A landscape with many valleys, sampled at points; each row gives a point and its height.
A ball rolls from a point to whichever of its 4 nearest points has the largest drop for the distance, and stops where none of them is lower. Distance is the straight distance between rows; heights are no part of it.
git (h 432): [ 43   5  35 -28   7  23 -22  17 -40  59   8 -24   0 -23 -42  58 -17  23
  -9   4 -25  12 -29   0 -13 -13  -1]
Zifaf (h 302): [ -2  21   5 -32  11  -6 -33  -9  -6   3  -4   0  15  39  19 -29   8  -5
 -32  15   8  -2   3  -5  -4 -13   6]
Kege (h 437): [-25 -20 -16  19 -10 -31  20   9  -8 -23  22  23   4  -2  30 -39  -7   7
   9 -18  14 -36   5  -1   3   0   5]
mag (h 397): [ 69  -2  21 -18 -11  86 -33  -7 -21  37 -22 -41 -26 -14 -19  65 -46 -31
   2   0 -40   0 -15  -7 -15  16  -1]
nunev (h 716): [-16  -8  12  16  -4 -32   2  17 -21   9  15   5  19 -24  -7  -8  -6   7
  -9   3  -8 -34 -32  -9  14   5 -21]
kivug (h 536): [  2  10  24 -27  34 -10 -12  -5 -20  49  -3  -4  19   7  14  -3  33  12
 -20  -8 -22  15 -14 -33  30  -6  -2]
lidur (h 723): [-27   8  17  35  -3 -14  20  -9   3  10  -6  23  13   2  -5 -14  12  -2
  14  -5  -2  23  -2 -18  40   3 -15]
med (h 115): [ 62  15  -9 -15   1  33 -33 -10 -16  27  -7 -43   3  -4 -40  44 -28 -25
 -18 -11 -12 -21 -11   7 -10 -19 -21]
vanu (h 219): [-13  -5 -22   5   9 -24   1   5   5 -33   9  37   2  28  49 -51  -2 -11
   2  -7  17  -5  17  12  -8  -5  14]
Riz (h 249): [ 36  17   1 -37   6  20 -43  -7 -14  12  -5 -28   6  15 -19   1  -8 -12
 -41  13  -3 -27  -1 -10   7 -34 -14]
guf (h 270): [-39 -31 -17  30 -17 -12  41  -5  28 -44 -11  33 -39  11  17 -20  18   2
  29   8  39  20  35   9  -5  35  20]
sisi (h 236): [ -5  13 -12   5  -6 -16  -8   6 -15  -5   8  -7  32   1  -9 -14 -11   5
 -21  -4   3 -30  -4  -7   9 -21 -13]
Bem (h 372): [-19 -19 -19   5 -23 -33  20   6   2  -5  28  -2  10 -10   7 -27 -13  25
   4   0   3 -63   5   2  -6   5  -6]
som (h 318): [-35   1 -11  34   5   1  20 -15  34 -38 -31  24 -20  15  24 -17  18 -20
  30   6  19  57  28  11   9  14  20]
midad (h 646): [ -2   7  12 -34  22  -3 -14  -8  -8  11  -6  -2  10  38  30 -18  22   4
 -42  -9  -5  19  13 -32  24 -12  14]
Mokon (h 524): [ 58  -1 -22  13 -49  51   3   8  -5  14  -9 -28 -35 -45 -41  89 -43   3
  -4 -10 -24 -20 -30 -24 -19  55  12]
banu (h 429): [-48 -24  21  38 -15 -31  28   1   1   5   5  22   2  -7 -10  -8   1   0
  18   2   2  -1  -6 -31  40  10  -4]
Vido (h 445): [ 23   9  19  -3   3   9  -6  24 -30  39   9 -16  10 -37 -45  50 -30  19
 -10  13 -32   3 -50   4  -5  -9 -24]
fumev (h 276): [-33 -11 -19  18  -9   5  32  -4  25 -41 -15  26 -19  12  41 -17  29 -22
  48   4  35  50  30  13 -11  29   9]
pasog (h 392): [ 21  16  43 -30  23   8 -23  14 -28  48  21 -15   9 -17 -30  39   4  37
 -22  -5 -34  -2 -29 -23   7 -11 -16]
Tukiz (h 295): [-16  25 -16  -8  28  16   1 -15  17 -15  -6   8  -9  51  50 -30  20 -23
  -5   5   0  33  24   0   4  -1  32]
zato (h 346): [ 12 -11 -24  -4 -15   1  -4  -5   2   0  29 -34   4 -26 -19  -2 -28  32
  -7  -1  -9 -79 -14  12 -14  12 -10]
kud (h 421): [-29 -21 -11  16 -13 -19  26  -3  13 -16  -3  27   8  -3  19 -39  11  -6
   4  -5  12  -9  15 -11  15   7   4]
Bov (h 328): [-11 -10  -3  11  -3 -18  15  -2  -5 -17   4  16  11   5  25 -36  11   3
   7  -9  12 -18   3 -12   7 -11  -3]
Kinem (h 118): [  6   1  39  -5  25 -16  -5  13 -22  40  15   1  30 -14  -6  15   4  15
 -10  -9 -30  13 -26 -23  23 -17 -15]
zaper (h 436): [  5  20 -14 -20  17  11 -24   7   0 -12  -1  15  19  43  22 -38   6 -12
 -23   4   9  -2  22  -3 -21 -30  11]
molo (h 209): [ 50  12  23 -25  12  20 -29  -4 -17  34  -7 -47  -2 -22 -36  44 -17  -1
 -10   3 -12  -6 -15   0 -14  -8 -13]
dad (h 515): [-30 -14   3  32  -5 -15  21   0  13  -6  -8  25   6  -1   9 -27   3   1
  17  -7  13   3   4 -25  21   9  -9]
Gur (h 178): [ 61   0  18 -48  12  36 -41 -10 -17  36  -4 -43  -6   7 -31  39  -5  -6
 -36   5 -21 -18  -5  -5 -13 -11 -14]
tes (h 69): [  0   8 -14  -8   1  -9   3   5   5 -46   1  22   2  29  37 -53  -4  -8
  -5  -2  22 -12  17  11 -22 -20   3]
lume (h 393): [ -2   6   5  -9  27 -11  -9 -17  13  10 -14  12  12  20  31 -28  23 -10
  -8  -6  -6  28  29 -18  16  -4  13]
lovi (h 422): [-45  -5 -19  19 -11 -10  20  -9  52 -42 -18   9 -38   8   0   4  28  -9
  37  14  26  69  35  43  -3  19  22]
Tudip (h 373): [-34  10 -20  27   0   8  28 -19  50 -42 -22  11 -32  16  40 -20  24 -28
  50  17  14  60  35  40  -5  12  28]
lop (h 375): [  7  -3 -25   5 -25  -9   7   7 -24   2  33 -38   4 -38 -47  35 -23  29
  -3  -3 -12 -56 -31   3  -5  26 -17]
zafu (h 439): [  3  11  -5   4  -5 -29   3  -3 -14   3  -1  13  28  -3   6 -14  -1  19
  -3 -10   1 -10  -8  -9   8 -24  -5]
mefe (h 65): [-36 -19  15  33  -5 -27  30   1   0   3   2  14  11 -13  -3 -29  -2  11
  11   3  15 -22   0 -14  23  10   1]
Pez (h 383): [ -3  17  -2  -9  21 -11 -19  -3  -2 -10 -13  22  15  32  40 -33   7 -15
 -17   5   0   8  19 -10   3 -12  15]
bemig (h 297): [-36 -44  -7  14 -13 -23  34  -7  21 -34  11  33 -17 -14  22 -42  11   9
  33   6  47 -27  41   2 -11  27  16]
Zeme (h 257): [ 55   9 -25 -14 -18  26 -15   5 -10   1  -4 -44 -14 -20 -44  37 -27  -4
  -3 -14  -9 -46 -15  12 -14  -9 -21]
Luku (h 224): [ 38  20 -11 -11 -11  11 -27   9  -9   6   1 -33  -3 -17 -40  25 -20   3
 -18  -6  -1 -37 -12  12 -17 -14 -19]
paf (h 666): [ -8  13  24  -1  23 -18   0 -17  -9  35  -1  22  29  13   9  -5  23   7
 -17  -8 -14  11   5 -41  28   3   1]
lomo (h 283): [ 58  13  -8  -4 -26  33 -24  -3   2  15 -12 -38 -11 -14 -32  45 -31 -13
  -3 -16  -1 -41  -8  10 -13  -1 -24]
Deri (h 352): [-36   5 -15  29  11 -10  31 -14  24 -18 -21  25   2   9  23 -27  19 -19
  23   9  19  35  16   3  12  13  12]
mimez (h 152): [ 71  10  -6 -11 -16  41 -35  -8 -22  26 -13 -40 -16 -28 -49  70 -35 -12
  -8  -5 -18  -7 -15   0 -16   2 -21]
Pozo (h 367): [-39 -43  -8  -2 -10  -6  29 -11   1 -26  25  46 -14   0  42 -46  19  22
  22  -5  44 -18  54  11 -25  30  17]
vagod (h 571): [ 26  17  24 -16  20   0 -24  10 -27  30   6 -16  31 -21 -34  20   3   5
 -14  -2 -18  -8 -12 -18   9 -23 -21]
Sosav (h 331): [-17   3   1 -11  42  -5  15 -18  37  -9 -18 -20 -25  48  44 -11  33 -20
   5 -12 -17  71  34   7  11  27  38]
tivev (h 433): [-51 -24   5  33 -16 -16  38 -16  20 -34 -10  31 -26   1  14 -34  13  -7
  25   4  30   7  25  -9  21  24   5]
kikun (h 290): [ 15  23  20 -25  20  -9 -15   3 -17  25   4   1  14  28  -1 -17  20   5
 -44  -6  -1  -7   1 -13   8 -25   3]
Beke (h 368): [-24   7  -3 -12  27   1  12 -18  19   6 -25   4  -8  25  30 -19  21 -15
   0 -10  -8  52  25 -11  12  18  17]
bima (h 405): [-17  11   1 -16  30 -12   2 -11   6  13 -17  18   8  28  29 -13  20  -8
  -3  -6  -6  34  10 -33  26   5  20]
Dul (h 200): [  0   9   0 -16  13  -7 -16  -7  -9   6   2   9  21  23  18 -21   9  -6
 -28  -1  11 -10  -1 -17  11 -22   4]
kifo (h 291): [ -1  13   2  -3  16 -10 -10  -6 -17  10  11  10  30   9  13  -7  10   7
 -22   0  -4  -8 -14 -18  10 -25  -2]
mezu (h 294): [ 46   4 -31  -1 -19  20  -7   1   3   0  11 -47 -22 -28 -51  40 -52  12
   4 -10  -8 -48 -20 -10 -15  14 -11]
serev (h 287): [ 21  16  -7 -31   2   3 -34  -3 -10   8  -1 -25   8  25  -2 -18  -9  -9
 -42   4   3 -18  10   3 -17 -28  -4]
mada (h 597): [-21   4  20  28  -5 -26  10   5 -18   9   1  16  31 -13 -10  -4   7   3
  -1   5  -4 -12 -25 -10  25 -14  -7]
lamod (h 557): [ 33  14  23 -25   9  26 -23  18 -28  38  13 -20  17 -30 -39  62  -8  14
 -16   0 -22  -8 -36 -12 -13 -20  -9]
kekuf (h 120): [ 54  10   8 -32   6  37 -33 -11 -17  33  -7 -42   1  -8 -43  37 -29 -10
 -17   1  -6 -25   4   1 -19 -10 -24]
Mugod (h 348): [-24 -24   2  18 -26 -31  31  -1   3  -5  21  12   6 -15  -5 -27  -6  16
   8   2   5 -49   3  -7   2   8   3]
fozo (h 677): [  0   5  34   2   5 -11 -12  14 -29  35   8   3  31 -29 -28  22 -10  17
  -3   9 -31   5 -47  -4  13  -9 -13]
bedu (h 384): [ 11  12  11 -23  28  -9 -20   6 -23  22   6  -6  35  13  -8   3  14  11
 -28  -1 -17  -7 -14 -12  16 -24 -22]
beliz (h 173): [-16  -1 -13  11  13   4  19  -5  16 -40 -16  31 -11  25  62 -40  13 -17
  27   2  18  38  31  16 -14   7  20]
romi (h 162): [ 15  10  -2 -22  14  -6 -26  -9 -13  17   1 -22  35  19 -16 -18  -7   5
 -32  -1  -9 -26 -12  -4  -2 -28 -16]
fizub (h 225): [ 31   9  42 -55  22  10 -34  11 -28  42  20 -36 -10   0 -21  44  13  22
 -33  -9 -12  -8 -21 -26   9 -27  -1]
Pevuk (h 501): [-33 -20  14  36 -10 -23  27  -3  10 -15  -7  32  10  -8   6 -12   6   3
  25   2  15  -5   3 -20  30  15  -2]
Sivur (h 166): [ 44  13  18 -39   9  14 -42  -9 -27  22  -4 -30  16   8 -17  14   1   1
 -37   0  -2 -17  -6 -12   0 -28 -13]
fimu (h 514): [-20  -5  -3  24  -2 -13  12  -1   0  -7  -1  30  32   2  28 -20  10 -13
  -1 -14   7  10   3 -24  22  -3   0]
Suvid (h 300): [ 21   9  -2 -28  -9  -7 -28   0  -2 -10  -9 -22  13   4 -25 -13 -18  -8
 -28  -2  13 -31   1   9 -18 -32  -8]
bilo (h 82): [ 57   9   8 -21 -11  45 -31 -18  -3  29 -19 -49 -17  -9 -39  50 -33 -12
 -17  -4  -6 -13 -12   7  -7   2 -27]
bep (h 158): [-24  -1  -7  27   5 -19  14  -8  21 -12 -12  16   7   3  22 -34  13  -8
   8  -4  11   6  20 -10  21  -8   8]
rovan (h 625): [ 19  14  36 -46  25   0 -12   6 -23  45  16 -11  18   3  -3  20  31  27
 -21  -1 -19   8  -9 -35  24  -6  -6]
bag (h 471): [  2   9   7 -14   5  -6  -9  -1 -20  22   5  -3  44  -6 -18   2  -4   6
  -3   1 -15 -19 -14 -19  11 -27 -20]
gules (h 323): [ 32   5 -31  15 -38  21   2  15  -9   8  22 -29 -24 -24 -50  64 -38  26
  -8 -12 -22 -42 -37   5 -21  34  -8]
lusit (h 630): [ 13  15  30 -10  16   5 -12  25 -29  43  22 -13  17 -25 -33  33 -12  17
  -7   5 -30  -9 -42  -8   7 -14 -12]
bapeb (h 403): [-29  -5 -19  28  -5   8  15 -10  57 -34 -35  -5 -34  17   9   2  35 -19
  40  11  17  74  35  51   0  17  17]
Fak (h 126): [ 10   8  30   4  -8  -4 -25  42 -38  38  27  -7   9 -54 -45  57 -35  15
  -5   3 -38  11 -70  -2 -14   1 -11]
zuvi (h 145): [  7   2 -16 -10 -18 -11 -16 -10 -13 -13   5 -14  18   7  -6 -15 -15  13
 -16  -6   4 -43  -1   5  -2 -27 -11]
pof (h 164): [ 42  11   9 -35  -1  14 -43 -10 -21  27 -15 -38   3  14 -31  16 -20 -13
 -33   0   3 -21  -4   6 -15 -18 -23]
vuf (h 434): [-18   6  11  -4  20 -15  11  -7   1   5 -10  32  27  15  28 -23  15  -3
 -16  -2  -7  23  16 -22  13  -9   9]
Vasa (h 374): [-75 -21 -34  29 -14  -1  16  -5  55 -46  -7  18 -48   6 -31 -11  16  17
  44  23  34  50  29  30   5  31  19]
Nos (h 424): [  3  17  17 -15  25  -5 -13   1 -22  39   2   1  27   4  -5   2  19  10
 -26  -1 -19   4  -8 -26  21 -19  -3]
kufen (h 256): [-20  17  -1  -8  23  17  14 -15  27 -28 -22   9 -19  53  64 -31  16 -25
  18   9  -7  52  24  17   0  16  37]
Pakud (h 247): [ -8  -6 -19   0  -6 -11  -5   4   5 -23   2  24   3  13  37 -49  -6   2
  -6  -4  16 -17  13   8   0 -15   7]
buzu (h 733): [ -8 -13   7  19 -10 -26  16   4  -7  10  12   6  27 -17  -4  -5   0  16
   5 -11   3 -29 -36 -22  18  -6 -24]
rizu (h 269): [ 71   3  15  -9  -5  52 -29  -1 -17  27 -15 -38 -24 -15 -42  76 -33   5
   1   2 -20   3 -11  -4 -17  16  -1]
kis (h 447): [-15   1   0   1   5 -21   4  -2  -1 -14  -3  30  28  13  22 -26  12  -7
 -17  -1  -1  -3   5 -12   5 -12  -6]
vabo (h 628): [  3   1  29  -1  20  -2   4   7 -23  35   4   5  30 -13 -17   2   6  10
 -15  -6 -20  11 -33 -19  19 -13 -20]
Bosuv (h 660): [-12 -14  14  27  -7 -20   8  20 -23  21  18  -1  19 -35 -35  28 -13   3
   3   3 -14 -35 -48  -1   4  -1 -17]
Vom (h 572): [ 48  -2 -22  13 -60  49 -15   8  -5  18  -8  -6 -46 -48 -46  86 -55  13
   1 -13 -23 -24 -23 -28 -28  46  21]
let (h 325): [  9  -1  15  10  -8  -2   0  34 -33  34  34  -8  12 -51 -51  61 -24  27
  -4   6 -32 -11 -53   3  -8   1 -13]
dep (h 60): [-34 -10  21  47   0 -21  27   2   4  13  -6  37  13 -20  -8 -15  12   1
  18   7  -1   5  -5 -24  37   5   3]
kuze (h 194): [ 47  11  -3 -22   1  14 -41 -11   1  10  -1 -33   5   6 -35   7 -20 -11
 -31  -5  -6 -33  -8  10 -16 -25 -17]
sus (h 406): [-31   0 -19  17  14  14  22  -5  47 -32 -40  -6 -41  19  12   2  31 -20
  38  16  18  81  31  54 -10  27  32]
lutis (h 631): [  4   6   4   7 -14 -15  -5   7 -18  13  15  -6  19 -28 -28  18 -10  15
  -9   0 -10 -34 -43  -1  10 -15 -17]
rez (h 355): [-13 -15 -10   0 -19 -26  17  -2 -10  -2  20  -8  10 -25  -6 -18 -17  16
   1 -12   4 -69  -7   6  -3   1  -9]
Poto (h 386): [ 41   7  -5   8 -30  30 -15   7 -22  11   6 -32 -10 -39 -55  77 -36   4
  -4 -10 -31 -27 -35  -2 -20  23 -10]
zif (h 655): [-49 -37   9  49 -16 -22  33 -14  24  -8  -2  21  -9   0 -19 -16  -5  -7
  19   0  20  16  18 -18  31  23  -1]
livez (h 262): [ 33   7 -17  -9 -19   7 -16   6  -6  18  13 -26  -4 -33 -30  33 -19  15
 -12  -6  -1 -38 -30  15 -17  -1 -18]
gesuk (h 347): [ -7  -3 -21  21 -10 -17  11   0  10 -17 -13  32  10  23  42 -49   6 -12
  -1 -11  12  12  19 -12   7 -12  13]
busi (h 333): [ 70   1  -3   0 -23  58 -21   3 -19  32  -3 -19 -25 -47 -43  75 -48  -2
  -1  -7 -17  -3 -23  -6 -20  17  -4]
vid (h 313): [-24  14  -9  -7  21  24  25 -17  49 -16 -24  -8 -32  45  53 -16  35 -46
  19  16   0  69  36  51 -16  26  40]
suvum (h 400): [-26 -29 -10  -8 -10 -20  26   7   4 -21  36  10   9 -16  14 -34 -10  19
  11  11  15 -54  18  10 -21  13   0]
Mok (h 175): [-12  15 -12 -11   2  10   8   8  17 -45   5  27 -28  42  64 -50  11 -21
  32  18  15  38  22  23 -25  15  21]
Kag (h 324): [-27  -4 -10  19 -20 -26  31   1  10 -36   2  35 -15  20  37 -52  12  -9
  26  -1  28   0  19   1   0   1   1]
Nak (h 448): [ 31  -4   6  -3 -15  14 -13  27 -32  20  20 -14  -4 -50 -48  67 -33  18
   6  -2 -31  -8 -47   6 -14  -4  -4]
Sivi (h 63): [ 15   5  -9 -13   3 -14 -12  -9 -17  -1   4  -3  31   3   1 -27   2  -2
 -26  -1  12 -29  -1  -3   4 -36  -1]
vidiz (h 189): [ -5 -22  -7   4 -10 -18   9  14   1 -47  20  40  -7  26  51 -47   5  -8
  11   1  23  -2  22  25 -20 -11  16]
gup (h 213): [-12  13 -15 -10  22  16   2 -10  20 -39 -12  14 -20  46  66 -50  21 -33
  18  12   5  39  30  35 -16   8  27]
Lusi (h 407): [ 21   3  -5  16 -12  14 -10  20 -10  28  17 -26   7 -51 -44  57 -27  12
  10   5 -25 -24 -59  11  -1  -5  -9]
tino (h 667): [ 11  -4  14  18 -14 -14  -4  17 -31  16  24  -7  16 -31 -40  28 -18  23
  -6   3 -25 -29 -51   4  -4 -14 -20]
vas (h 326): [ 16 -13 -14 -13 -20 -14  -4   0   1 -12  21 -12  10 -22  -8  -4  -6  21
 -12 -13   5 -61  -5  18 -16  -9 -14]
Luf (h 350): [-24   5 -12 -15  46   1  17 -20  26   1 -14  -5  -7  41  50 -14  23 -15
  -3  -9 -19  57  12 -20  25  13  33]
gik (h 278): [-16 -14  -5   7 -13 -10  24   7   4 -28  20  34  -6   6  42 -41   4   4
  13   2  27 -27  38   3 -24   8   4]
Bul (h 357): [ 17  17 -16 -32  -1 -17 -33   9 -14 -18  -6   4  11  27  12 -39 -20   0
 -21  -1  16 -17  10  10 -13 -41  -7]
bufi (h 353): [-10  13  -7  -6  11  -5  -3  -2   5 -26 -12  27   2  27  41 -33   1 -18
  10   4   4  11  25 -13  -3  -4   7]
vev (h 255): [-25 -29 -14  12 -14  -6  35   2  17 -47   1  38 -30   8  49 -37  25 -13
  32  -4  27  18  32  16 -17  22  22]
lir (h 146): [-10 -10 -11  -4  -8   2  12   2   8 -54   1  39 -12  39  64 -49   5 -23
  27  -2  21  19  14  17 -28   7  17]
rilo (h 573): [  9  11   3  11   8  -6 -14  15 -23  27   7 -10  23 -18 -21   8 -17   8
 -14   1 -19 -24 -25   2  -2 -21 -15]
Rigan (h 409): [-11 -15 -13  10 -13 -29  13 -21 -13 -17  20   9  15 -18  -1 -14   1   9
  -6  -5   0 -42 -11  -2   5  -6 -11]
vad (h 371): [-62 -16 -16  34 -15  -3  40   1  40 -47 -13  26 -33   4   2 -13  23  -2
  43  16  36  58  34  30  -8  23   7]
ral (h 234): [  3  -1 -22  -9  -5 -21  -6   9   6 -24  14   2  13   9   3 -21 -21   4
 -12  -8   7 -48   2  18 -10 -20 -12]
mogab (h 74): [ 27   5  28 -44  29   6 -38   1 -30  45  11 -37   8 -15 -32  23  10  21
 -38   1 -12 -11 -18 -15   3 -14 -14]
dafo (h 251): [-29  -2 -13   7  20   2  23  -7  31 -31 -27  17 -22  18  35 -26  19 -20
  26  -2  18  68  36  23   0  20  37]
novo (h 546): [  3   7  33 -13  25  -2 -12   4  -6  30   8   9  30  -8  -6   4  12   9
 -15   3 -22   3 -15 -26  19  -9  -9]
papil (h 410): [-39 -22  -8  16 -18 -27  26  -4  10  -5  17  20  -7 -13  27 -25   0  18
  18  -2  21 -44  26  -6   1  19   7]
minev (h 558): [-42 -33   8  35 -12 -23  41  -3  23 -13   1  20 -10   1  -4 -29   4  -3
  28  -2  24   6  23 -15  28  23  11]
ditar (h 446): [ 35  13  22  -8   8   1 -24  12 -29  23  13 -23  30 -28 -39  33 -11  19
  -7  -4 -20 -20 -34  10  -6 -29 -17]
poz (h 250): [ 25   5  25 -51  20   6 -41  -4 -25  26   4 -28  19  10 -14  16  18  14
 -41   0  -3  -8   0 -20   1 -25 -13]
Kam (h 98): [-11   2  -9  -1  -8 -22  -2   0   3 -11   9   8  18   6   7 -37  -4   6
  -5   0  12 -36   2   2  -2 -16 -10]
vato (h 462): [-39 -20 -12  36 -13  -4  22 -18  44 -28 -18  26 -24  13   4 -14  20 -24
  32   0  16  42  39  11   9  23   6]
lovet (h 312): [-18  10 -11   2  35   9  16 -20  30 -18 -26  -7 -25  39  42  -5  33 -23
  15  11 -17  69  37  27   4  19  38]
Lese (h 296): [-16  12 -12  -3  28  15  14 -14  47 -22 -23  -6 -27  29  39 -13  32 -34
  27  11   5  72  39  46  -9  25  36]
fef (h 161): [-22   4 -12   9   2  10  10   6  14 -49   2  37 -16  31  65 -39  11 -16
  25   3  22  24  25  22 -23  13  19]
mafur (h 492): [-56 -17 -14  41 -10 -10  28  -9  39 -26 -17  20 -32   0  -6 -13  17  -2
  27   1  34  39  24   6  23  31  10]
botil (h 285): [-24  15 -12 -15  36   7  13 -22  36 -22 -19   9 -12  60  54 -20  29 -27
  15  11  -3  61  40  27  -2  12  50]
barol (h 338): [-44 -21 -11  40  -5  -4  35 -13  29 -39 -14  34 -19   5  20 -20  13   5
  33   0  21  42  28  10  10  14   4]
topet (h 204): [ 38  21   9 -22  -8  18 -30  -2 -10  25  -9 -46  12  -1 -42  31 -12   1
 -24   2  -6 -14 -14  10  -7 -30 -27]
Gatep (h 292): [ 46  10  -3  -7 -20  36 -14  11 -20  25  -3 -36  -3 -26 -36  62 -22  -2
 -13  -5 -21 -12 -28   0 -23  -1 -28]
pinod (h 609): [ 12   6   1   3   1   7  -7  11 -22  21   9 -24  23 -29 -23  31   0  11
  -6  -3 -22 -21 -38  -8   6 -20 -16]
fuso (h 349): [ -7  24  -6 -17  15  17 -12  24   0 -29  14  24 -14  59  65 -55   8 -29
   5  15  12  20  22  16  -9  -8  28]
zoka (h 288): [ 67  10  14 -17  -1  35 -24   8 -19  47  -5 -33 -15 -35 -40  78 -36  -2
  -7   7 -34   7 -27   4 -18  -3 -15]
Kuz (h 263): [-30 -13 -17  28  -7 -21  32  -5  14 -29 -13  27 -13   4  40 -37  10 -12
  24   7  20  26  21   7   8   2   6]
sif (h 721): [-19   5  34  24  -3 -21   3  20 -19  30   4   9  25 -25 -19   7  -5   4
   2   0 -12  -9 -42 -18  26 -12 -16]
Kigo (h 282): [-11   9  -6 -13 -16 -18  -8   7   4 -23  11  22  13  16  36 -39   1  -8
  -6   1  15 -27  14  16 -22 -21  -4]
Mut (h 343): [-50 -49  -6  16 -12 -22  41  13  34 -38  18  37 -24   0  32 -28  11   2
  46   2  44  -4  46  12 -19  46  12]
fegis (h 709): [ -7   0  32   7  26  -8  -8   1 -19  33  -1  12  45 -24 -10  -1  13  14
  -6   1 -22   9 -23 -29  30  -9  -8]
tos (h 359): [ -1 -10  -8   9 -23 -19  10   9 -11   6  29 -17  13 -28 -23   2 -13  25
  -2  -9 -13 -56 -25  -4 -11   4 -13]
Nuf (h 235): [-37 -34 -15  24 -16  -9  24  -4  24 -40   1  28 -22   2  36 -37  17   2
  37   5  41  11  41   5 -14  23  18]
rud (h 310): [ 57  11 -16   1 -25  32 -26  -1 -10  10  -1 -49 -13 -27 -53  58 -25   5
  -5  -7 -16 -43 -31   8 -14  20 -14]
pila (h 356): [ 73  12  25 -32   1  54 -18 -11 -29  47 -18 -30 -26 -17 -38  65 -19 -22
  -9   0 -29  -5  -2  -4 -27  11 -12]
lipa (h 523): [-34  -9 -13  36   1 -19  31 -14  18 -15 -14  35   2   4  17 -21   5 -10
  13  -1   9  27  19 -13  30  13   7]
lutor (h 615): [  4  -5  16 -35  36 -10 -20  -8  -8  19   6   8  14  17  23  -1  33   8
 -19   3 -17  19   1 -41  27  -2   7]
resi (h 117): [-28 -24  31  47 -18 -24  19  13  -1  12   1  21  16 -21  -3 -10  -1  -2
  12  -7  -9  -9 -29 -32  43  -3  -6]
Rofu (h 253): [-17   9 -19   1  14  15  19  -6  38 -44 -18   6 -13  44  55 -27  37 -34
  26   7  10  59  25  42 -10  13  31]
Mal (h 155): [-38 -19 -21  26 -14 -11  30  -5  23 -36  -4  36 -25  -2  32 -33   3   4
  28   1  34  23  33  10  -6   7   4]
Tuf (h 360): [-17 -20 -13   6 -20 -23  14   5  -6 -26   8  25   1   9  25 -39   0   6
   1  -1  12 -29   0   6 -11  -7   1]
fiva (h 385): [ 45  -2  -5  12 -24  27 -15  20 -26  17   9 -25 -26 -48 -54  70 -47  23
  -2 -13 -18 -14 -45  -9 -20  33 -11]
nezo (h 268): [ -4  17 -18  -9   7  -1 -10  12   3 -29   2  31   5  49  50 -56   1 -14
  -2   5   6  10  26  18 -10 -16  11]
rifa (h 116): [ 55  12  22 -34  -3  38 -48 -17 -14  27 -11 -53  -8   4 -30  37 -26 -29
 -15   1  -6 -27  -3  12 -11 -11 -21]
vuv (h 321): [-64 -33 -18  21 -19  -5  35   0  35 -49  10  27 -40   7  -7 -12  30   7
  41  15  52  30  42  14   0  46  14]
Fitek (h 267): [ 40  13   3  -5   7  11 -34  -5 -28  33   5 -29  24 -13 -33  39  -6   5
 -25   7 -11 -17 -24   6  -8 -31 -24]
mif (h 381): [ 19  -2   3  11 -17  -1  -2  22 -17  22  20 -18  -6 -45 -39  46 -35  30
   4  -6 -34 -29 -63   0 -13   0 -22]
Lafi (h 258): [ 26   4 -17 -10 -16  -4 -20   1  -8 -11   6 -22   6   1 -35   7 -15   5
 -18 -12  13 -45  -9  10 -15 -28 -33]
biduf (h 304): [ 54  11  37 -36  20  47 -31   8 -25  46   3 -44  -9 -16 -38  64 -14  15
 -26   7 -26   1 -18  -9 -11 -18  -6]
zon (h 634): [ 14  15  41  -9  17  19 -10  27 -23  48  25  -5  20 -35 -33  41  -2  16
 -15  13 -29   8 -41  -9  10 -21 -18]
nivas (h 33): [  9  11 -11 -13   4 -15 -10  -5  -8 -14   8  15  13  18  10 -30  -9   2
 -17 -10  11 -20   3  11  -1 -32  -8]
puno (h 530): [-23  10  11  10  17 -11  16  -9  17  11 -23  17  11  10  20 -24  30 -11
  -3   3 -16  48   5 -29  36  11  11]
lan (h 259): [ 27   6 -12  -9 -26   4  -7  -5 -10   5   0 -32   5 -23 -27  21 -13  20
 -14 -10  -2 -49 -28   2 -14  -5 -25]
luse (h 404): [-67 -15 -24  32 -15  -5  22  -8  59 -51  -5  22 -44   1 -17   3  16   7
  37  18  37  61  34  39   4  32  21]
Mukoz (h 320): [-50 -28 -10  33 -24 -16  42   3  29 -32   4  24 -34   8  16 -30  16   6
  21   3  43  11  36  -3   6  28  15]
Duzef (h 293): [ 10  17   5 -49  16 -10 -33   3  -7  18  -2 -26  22  31  -3  10  10   5
 -31   5  -3 -15   2 -17   5 -12  -7]
Lon (h 341): [-23   0   3  -6  28   8  23 -21  47 -18 -34 -17 -37  31  29   7  27 -19
  23  -1 -18  71  39  47  -3  19  42]
Mabek (h 205): [-19  12 -11  12  20   1  19 -18  22 -25 -24  30  -3  21  50 -33  21 -26
  10  -7   7  44  16   6   4  11  21]
kuro (h 314): [ 50  -5  55 -60  12  35 -22   1 -29  45   1 -47 -23  -9 -31  45   6   6
 -31   1 -15  -3  -8 -10  -7 -11 -10]
Sibug (h 419): [-42 -17 -25  35   1   1  22 -10  48 -35 -28   2 -30   7   4 -16  18  -7
  34   3  26  66  34  25   8  21  13]
bel (h 277): [-30   2  -9  14  15   2  29 -12  22 -14 -23  24  -1  11  26 -22  19 -18
  10   3   7  54  27  -2  17  25  25]
Maso (h 327): [ 13   3 -13   4 -13  12  -1  24 -16  13   9 -25  -8 -38 -44  53 -27  20
 -17   0 -16 -30 -41  -3 -17   2 -12]

For each start below, name the point where the ball stops.
Sosav: lir
Lon: lir
lamod: bilo
luse: Mal
paf: nivas
vid: lir
lutor: nivas
lovet: lir
kivug: nivas

Call two points neighbours if one is among the 4 nearest of the other. Go from one point of each pair to the other, from neighbour to neighbour, staying as low as possible. Name the highest point that can't be avoided.
mefe, mogab: rez
bep, nivas: gesuk
Fak, lir: mif
tes, mogab: Kigo
nivas, pof: Lafi
tes, lir: vidiz
